Points on a hilly landscape, in no order, each with its height.
A ball rolls from a point to the lowest of its 2 nearest points, and stops where none of them is lower. Distance is the straight distance between rows; heights are no part of it.
(899) height 6.61: -10  -21  17  34  2  53  4  37  -3  2  8  25  -1  -2  4  -8  26  7  0  11  2  4  37  -18  20  29  -1  -14  -3
(621) height 3.35: -37  -16  27  -1  -17  19  -4  7  -12  6  6  4  22  2  -4  -34  21  -7  -25  -5  -50  -8  -4  2  -14  18  -15  12  11
(295) height 4.63: -4  13  -8  -10  10  -12  -1  -12  19  -5  15  -1  -16  7  -2  7  -6  8  -5  -9  8  -7  -24  -1  4  -14  6  -1  4
(863) height 2.37: 5  -7  17  27  -37  24  -4  29  10  -5  -1  -12  -12  3  7  7  9  -18  -39  18  24  -7  -17  2  1  15  -20  -6  -1
(337) height 3.57: 10  8  -14  4  9  -2  5  13  15  -21  17  -6  -9  4  3  -26  18  14  5  -15  28  25  -1  -1  10  1  9  -9  -12
(764) height 6.40: -17  -27  2  3  -9  -10  5  -9  20  -4  2  -16  1  7  33  -20  29  -4  -26  -23  -20  12  7  -33  -1  -28  10  16  1
(532) height 4.90: 12  20  -26  -21  27  -7  -1  -5  4  -27  1  8  24  2  -26  10  -8  21  24  0  29  -15  18  -4  7  -3  38  5  -5
(841) height 1.99: -1  -13  24  17  -36  38  13  17  13  -6  3  -11  -4  -2  -6  11  19  -11  -34  12  -5  -17  -8  17  -4  31  -18  3  18
(683) height 7.43: -30  -30  7  -19  -15  -12  5  -17  6  -12  10  -10  10  -6  22  -36  29  -12  -29  -28  -39  -5  5  -29  -24  -10  8  24  -4
(688) height 2.95: -15  -17  5  -2  -13  1  3  0  15  8  32  -13  -34  -1  30  -3  14  11  -27  -24  -12  13  -14  -6  3  -19  -2  7  -8
(342) height 4.10: 20  11  -4  2  -3  -13  -5  19  -19  -7  -7  -18  3  -15  -8  24  -4  -18  6  22  42  8  -26  21  -2  -7  3  -13  -12
(63) height 6.29: -23  10  -5  -24  -20  -17  0  -30  7  -2  15  -19  1  7  -9  -12  12  4  -7  -7  -17  -13  -24  13  -4  13  -12  12  8
(346) height 3.48: 0  4  -2  20  1  -2  8  16  -7  9  -5  -8  -4  13  6  0  20  -22  0  13  6  6  -13  13  3  6  -9  -5  8
(558) height 5.83: -13  -11  9  -20  -35  30  14  -9  -13  7  5  3  -8  3  -12  -7  5  -11  -26  -17  -6  0  -24  41  -14  19  -5  5  1
(302) height 5.18: 10  -2  -5  -6  -6  15  9  -11  -7  8  6  13  -31  9  -3  25  -20  -17  -23  -9  7  -8  -25  19  -1  -10  -9  8  1
(915) height 7.19: -10  -36  21  35  19  44  -13  28  -13  2  18  4  -12  -12  32  -9  19  14  -16  15  -28  -1  39  -58  5  0  10  -3  -1
(120) height 0.93: 22  11  -5  -31  -9  13  8  24  -33  10  -11  9  42  -18  -24  25  7  16  29  9  35  -25  3  25  -9  19  20  5  -14
(79) height 5.76: 8  16  -4  -20  24  -24  -14  -33  -6  -11  -13  5  -4  -10  -13  7  -37  8  33  -3  -1  -6  12  -7  1  -2  10  1  -6
(921) height 4.24: -36  -22  13  -22  -16  -26  5  -19  14  -4  3  3  -12  -5  3  -13  -15  -5  -14  -25  -31  3  -1  -14  -14  -15  -15  17  9
(916) height 5.98: 1  10  -14  -14  10  -40  1  -45  -15  -8  -6  -1  -13  -7  -5  25  -37  -2  22  -7  -10  14  -2  1  -6  -10  1  3  -11
(194) height 5.39: 8  21  -15  -29  16  -14  4  -30  0  -23  -7  11  9  -8  -23  2  -23  19  36  -12  15  -13  26  -15  -1  -1  26  7  -9
(437) height 6.64: -7  3  -1  -4  26  -9  -9  -9  24  -4  25  -22  -17  -13  25  -26  10  19  2  -6  -9  -9  16  -41  -5  -8  13  5  -23
(620) height 1.20: 28  9  -13  -17  12  -11  -15  16  -19  -8  12  1  3  -27  -28  18  -15  22  13  6  38  20  -12  25  5  -8  18  -16  -22
(604) height 4.35: 15  23  -41  -6  1  -26  -13  -19  -1  -22  10  -6  -3  3  -21  -8  -5  23  42  -7  3  31  1  3  21  14  12  -1  -4
(266) height 1.92: 25  -2  -16  11  -2  -25  -12  -17  -14  2  -21  5  19  4  2  21  1  -18  8  9  -4  23  3  14  6  -7  3  -32  -15
(544) height 7.64: -10  -24  17  19  14  19  -12  15  -6  12  9  -4  -10  -13  46  -20  21  1  -21  -1  -30  0  20  -48  -8  -9  2  -1  -8
(320) height 2.92: -3  -5  10  35  -7  28  4  26  1  12  1  -3  -6  16  9  -3  18  -9  -11  15  8  1  -1  2  3  8  -15  -9  2
(871) height 4.49: -5  1  10  0  -1  14  5  -6  -5  11  -6  -6  2  2  3  8  -24  -19  -15  5  -16  -39  -8  14  -23  2  -23  25  -4
(571) height 3.54: 15  28  -35  -2  -6  -30  -22  -32  -8  -4  -8  -4  1  9  -16  22  -9  12  23  7  7  14  -4  6  12  2  24  -3  7
(244) height 0.79: 37  12  2  -4  -4  1  -13  27  -38  7  -3  5  21  -42  -21  28  -4  18  14  21  43  4  -13  18  4  -3  31  -2  -16
(6) height 6.19: -3  -1  13  8  4  37  12  34  4  3  13  11  -4  0  2  -19  28  9  11  -6  13  -1  24  -8  10  28  6  -13  -15
(843) height 5.50: -14  -12  -10  -1  -10  -10  4  -16  29  -10  -10  -3  1  24  15  -13  17  -4  -25  -10  -8  5  -8  -20  10  -15  4  2  11
(272) height 4.51: -5  -2  14  13  14  -15  -18  9  -3  10  -26  6  16  5  2  -9  -9  -10  15  11  -43  2  14  -8  -2  1  -29  -8  18
(481) height 4.26: 7  9  -3  1  -3  18  9  -13  -11  9  0  -4  5  6  -9  25  -12  -16  -19  18  9  -44  -24  27  -10  1  -6  31  5
(328) height 7.47: -16  -8  13  -3  9  -19  -18  -13  19  2  7  -13  -12  -11  22  -27  -5  0  -9  -19  -18  -8  14  -40  -16  -9  4  7  -19
(60) height 3.67: 0  7  -15  -1  -9  -18  -16  -41  20  -2  -21  -3  7  13  5  -8  -11  -10  -5  7  -17  -11  -4  -19  -2  1  -9  5  16
(239) height 4.89: 0  -24  19  18  19  14  4  17  11  14  -15  11  12  -6  7  1  -27  -22  1  25  -18  -15  22  -3  -15  6  -37  6  12
(517) height 4.55: -2  -10  -10  2  -20  3  -1  -4  -8  4  -18  5  22  15  0  -5  8  -21  -25  -4  -18  -1  -23  24  -6  1  -20  -8  11
(454) height 1.18: 5  -2  -20  9  -3  -28  -2  -14  -9  -17  -26  -5  8  8  3  7  1  -16  15  -5  -12  34  10  2  3  -7  3  -30  10
(329) height 3.13: -12  4  2  3  8  -3  5  -6  13  -16  -18  -5  5  10  3  -20  -3  5  24  -3  -6  14  37  -27  -9  0  5  -8  2
(100) height 3.75: -23  -13  19  -10  -6  6  9  -9  8  7  19  -11  -22  1  13  -6  1  -6  -21  -20  -29  -9  -5  -13  -12  -10  -10  8  10
(440) height 5.00: 2  1  -18  -17  14  -26  11  -30  28  -9  14  6  -20  -1  -1  -6  -15  20  0  -20  7  11  -8  -10  12  -16  1  10  1
(138) height 4.83: -10  -31  14  19  10  21  7  27  -4  6  -13  9  18  9  -3  6  -6  -17  -10  14  -27  -4  7  -7  -12  -7  -24  -2  31
(846) height 5.45: 3  6  15  -1  0  12  12  19  -2  6  -1  6  -19  13  -2  8  -15  9  16  -4  1  27  3  14  5  -5  -3  -19  8
(767) height 4.02: 16  12  -8  12  4  14  2  -3  1  17  -19  -2  13  18  4  18  -13  -6  -7  22  12  -19  -14  16  -7  -3  -7  6  -1
(187) height 6.85: -21  -27  17  37  14  42  -4  36  -12  8  10  12  4  5  4  -7  27  5  -14  12  -15  7  35  -35  12  8  -6  1  10
(186) height 4.50: -19  -10  1  -23  -2  -26  12  -23  3  -5  -11  6  -6  -1  -2  3  -11  -14  -5  -20  -30  9  -3  6  -10  -18  -17  -2  26
(62) height 4.72: -6  7  6  -5  10  -14  -9  -22  -11  9  -13  2  -5  -3  -5  7  -36  -21  3  0  -16  -23  -10  -5  -16  -11  -21  13  -8
(543) height 4.01: 15  8  6  16  10  -13  -8  7  -15  14  -33  11  20  2  4  -5  0  -1  32  12  -25  24  6  6  10  15  -8  -15  1
(221) height 4.31: 13  16  6  11  -13  7  4  35  -10  0  -9  -16  -1  -5  -6  1  -7  0  10  25  49  8  -18  10  4  7  2  -3  -9
(234) height 1.55: 11  14  -26  -11  15  -22  -9  12  2  -25  21  2  -4  -8  -20  10  -19  23  7  -4  39  25  -23  22  6  -13  15  -8  -13
(521) height 4.54: -20  -17  21  21  22  -2  -15  19  0  3  -20  12  22  10  -4  -32  -8  -1  8  3  -33  9  24  -29  4  4  -16  -1  14
(103) height 4.64: 12  19  -7  5  18  -2  -3  23  4  -7  15  -4  4  7  -11  -15  14  5  23  3  27  9  -5  5  20  12  4  -15  -7
(195) height 4.75: 10  -1  23  16  20  13  17  4  1  13  -17  3  6  -10  13  19  -31  -17  9  33  -2  -22  9  8  -18  3  -22  10  10
(421) height 4.96: 17  5  21  18  9  25  18  10  2  13  -5  9  -11  -11  2  20  -25  1  23  27  19  -24  25  7  -5  15  -4  8  -4
(131) height 5.66: -2  -13  6  5  -42  18  10  4  -22  3  4  1  -18  2  -3  14  9  -23  -22  -7  -4  -3  -26  42  -6  10  -17  3  7
(102) height 0.20: 44  7  4  -13  -7  12  10  28  -35  20  -10  7  37  -37  -12  31  0  28  9  18  40  -10  11  25  -2  14  26  14  -17
(742) height 5.41: 16  -9  2  18  -22  22  12  6  -12  -2  7  4  -30  9  -8  16  -13  -25  -19  -6  8  1  -9  18  8  4  -11  6  3
(911) height 2.36: -20  -18  23  6  -36  38  11  23  -1  -4  12  -10  -6  0  -3  -2  37  -16  -36  -9  -10  -3  -12  16  -9  17  -7  -1  23
(309) height 1.56: 19  16  -24  -5  -14  -26  -25  -49  4  -14  -16  4  -13  -22  -8  17  -19  0  26  1  -15  14  17  -13  3  3  2  3  19
(675) height 2.90: -18  -15  18  5  15  14  5  32  7  6  19  7  -13  -1  14  -23  31  20  -3  -16  -13  21  23  -29  20  -11  5  -5  4
(690) height 6.06: -19  -5  -8  -30  -23  6  5  -27  5  13  7  -1  6  0  0  -10  10  -2  -24  -16  -19  -16  -27  29  -10  12  1  12  4
(508) height 1.78: 11  21  -3  -36  -1  6  9  2  -11  5  -12  20  27  -2  -19  9  -1  22  23  -5  19  -22  14  14  -4  17  23  -4  -12
(861) height 4.97: 0  1  -5  -8  -12  7  -1  -5  14  15  24  5  -30  8  3  11  -1  5  -28  -9  18  -13  -31  5  7  -16  2  4  -1
(627) height 5.61: -5  10  3  4  20  4  5  6  21  -2  29  -23  -16  0  17  -2  8  17  1  9  18  -13  14  -22  -11  -6  4  -7  -12
(577) height 1.48: -9  -17  13  10  5  10  8  21  17  3  21  -4  -25  1  20  -16  21  14  -19  -28  4  34  1  -16  12  -17  9  -6  -1
(351) height 4.22: 9  15  -18  -7  12  -18  -15  -11  0  -1  15  0  4  11  -26  17  -15  6  5  14  16  -21  -15  -2  11  -18  22  9  11
(414) height 2.89: -25  -20  27  -8  -21  29  5  8  0  0  20  -5  4  -12  1  -19  37  -5  -28  -14  -35  -17  4  8  -14  13  -9  6  9
(887) height 4.52: 14  14  -20  -6  21  -17  -14  -3  -13  -20  4  9  22  -9  -27  28  -14  14  13  20  40  -14  1  9  12  -22  32  -2  2
(587) height 2.25: 5  14  -15  -7  14  1  3  22  15  -26  25  -4  -16  -9  -10  -12  -9  18  -3  -13  48  18  -17  2  7  -6  7  3  -16
(746) height 3.34: 29  23  -12  1  5  -9  -9  3  -14  12  -27  11  32  5  -5  -4  5  8  32  9  7  15  8  17  9  16  11  -13  -11
(565) height 7.97: -18  -15  25  12  4  10  -19  7  10  24  9  -10  -14  -15  31  -21  -1  -8  -24  -5  -32  -23  9  -36  -15  -4  -11  7  -23
(638) height 4.62: 10  19  9  -6  -6  12  12  31  -15  0  -3  -5  1  -3  -13  13  -1  17  29  16  47  2  5  21  4  10  13  3  -8
(713) height 2.11: 0  2  -17  -6  12  -17  11  -8  6  -18  -17  -3  7  11  4  -12  -6  -1  22  -14  1  27  18  -8  3  -6  10  -19  2
(236) height 4.23: -3  3  -13  3  -10  -12  -12  -28  5  11  -17  1  23  14  8  -9  -2  -16  -14  1  -25  -15  -23  15  -2  5  -22  10  5
(632) height 4.66: -10  -24  13  -5  6  1  19  1  0  5  -13  5  5  13  0  -2  -9  -17  -11  -5  -21  1  -1  -2  -13  -24  -11  -14  29
(570) height 3.90: 11  11  -9  3  7  -16  6  11  -16  -3  3  -11  8  2  -3  19  9  -18  13  11  13  -1  -17  18  -2  -6  -4  -11  -4
(80) height 4.53: -8  14  -1  -2  15  1  2  -5  22  -1  -1  -5  4  10  7  -17  9  22  14  5  16  -4  24  -18  1  9  17  -3  -17
(589) height 2.54: 39  16  -17  5  0  -25  -17  -9  -20  6  -17  4  20  -14  -4  18  6  -3  18  5  8  17  -3  19  11  -1  20  -19  -28
(95) height 6.12: -8  -1  -23  -23  1  -34  3  -39  -12  -5  14  -1  -11  1  -4  19  -20  2  7  -6  -9  -1  -24  24  3  -11  -10  5  -7
(854) height 4.95: -10  -7  -13  -2  -22  -14  -6  -7  10  -6  -18  -4  15  17  12  -5  11  -15  -23  -13  8  10  -24  -1  6  -6  -5  -14  12
(144) height 2.60: 10  23  -37  3  -17  -26  -15  -43  8  -19  -19  -5  -3  9  -6  14  -9  -9  14  -1  -7  5  1  -6  5  0  9  2  9
(452) height 3.91: -20  -11  18  16  18  4  -8  13  14  11  -3  12  -1  5  10  -36  13  10  3  1  -23  8  18  -30  15  3  -9  -6  0
(469) height 4.76: -13  -9  -19  -28  -12  -39  9  -42  21  -14  2  7  -19  1  6  4  -8  1  -9  -21  -6  15  -11  -4  5  -11  -8  10  19
(402) height 5.20: 7  23  21  8  6  9  13  6  6  21  2  8  -19  7  -4  10  -17  5  18  13  7  -9  6  15  -2  3  0  4  5
(758) height 5.40: 11  19  5  4  13  13  4  22  2  8  25  8  -3  -2  -15  -14  27  11  24  3  21  -11  11  5  14  18  7  1  -19

For each start below, name the point where the ball stops.
(187) -> (102)
(843) -> (309)
(272) -> (454)
(558) -> (295)
(565) -> (454)
(138) -> (577)
(221) -> (841)
(469) -> (577)
(916) -> (351)

Write out the way that a ball takes from each point below.
(690) -> (558) (131) (742) (302) (861) (295)
(544) -> (915) (187) (899) (6) (758) (103) (337) (587) (234) (620) (244) (102)
(764) -> (843) (854) (517) (236) (60) (144) (309)
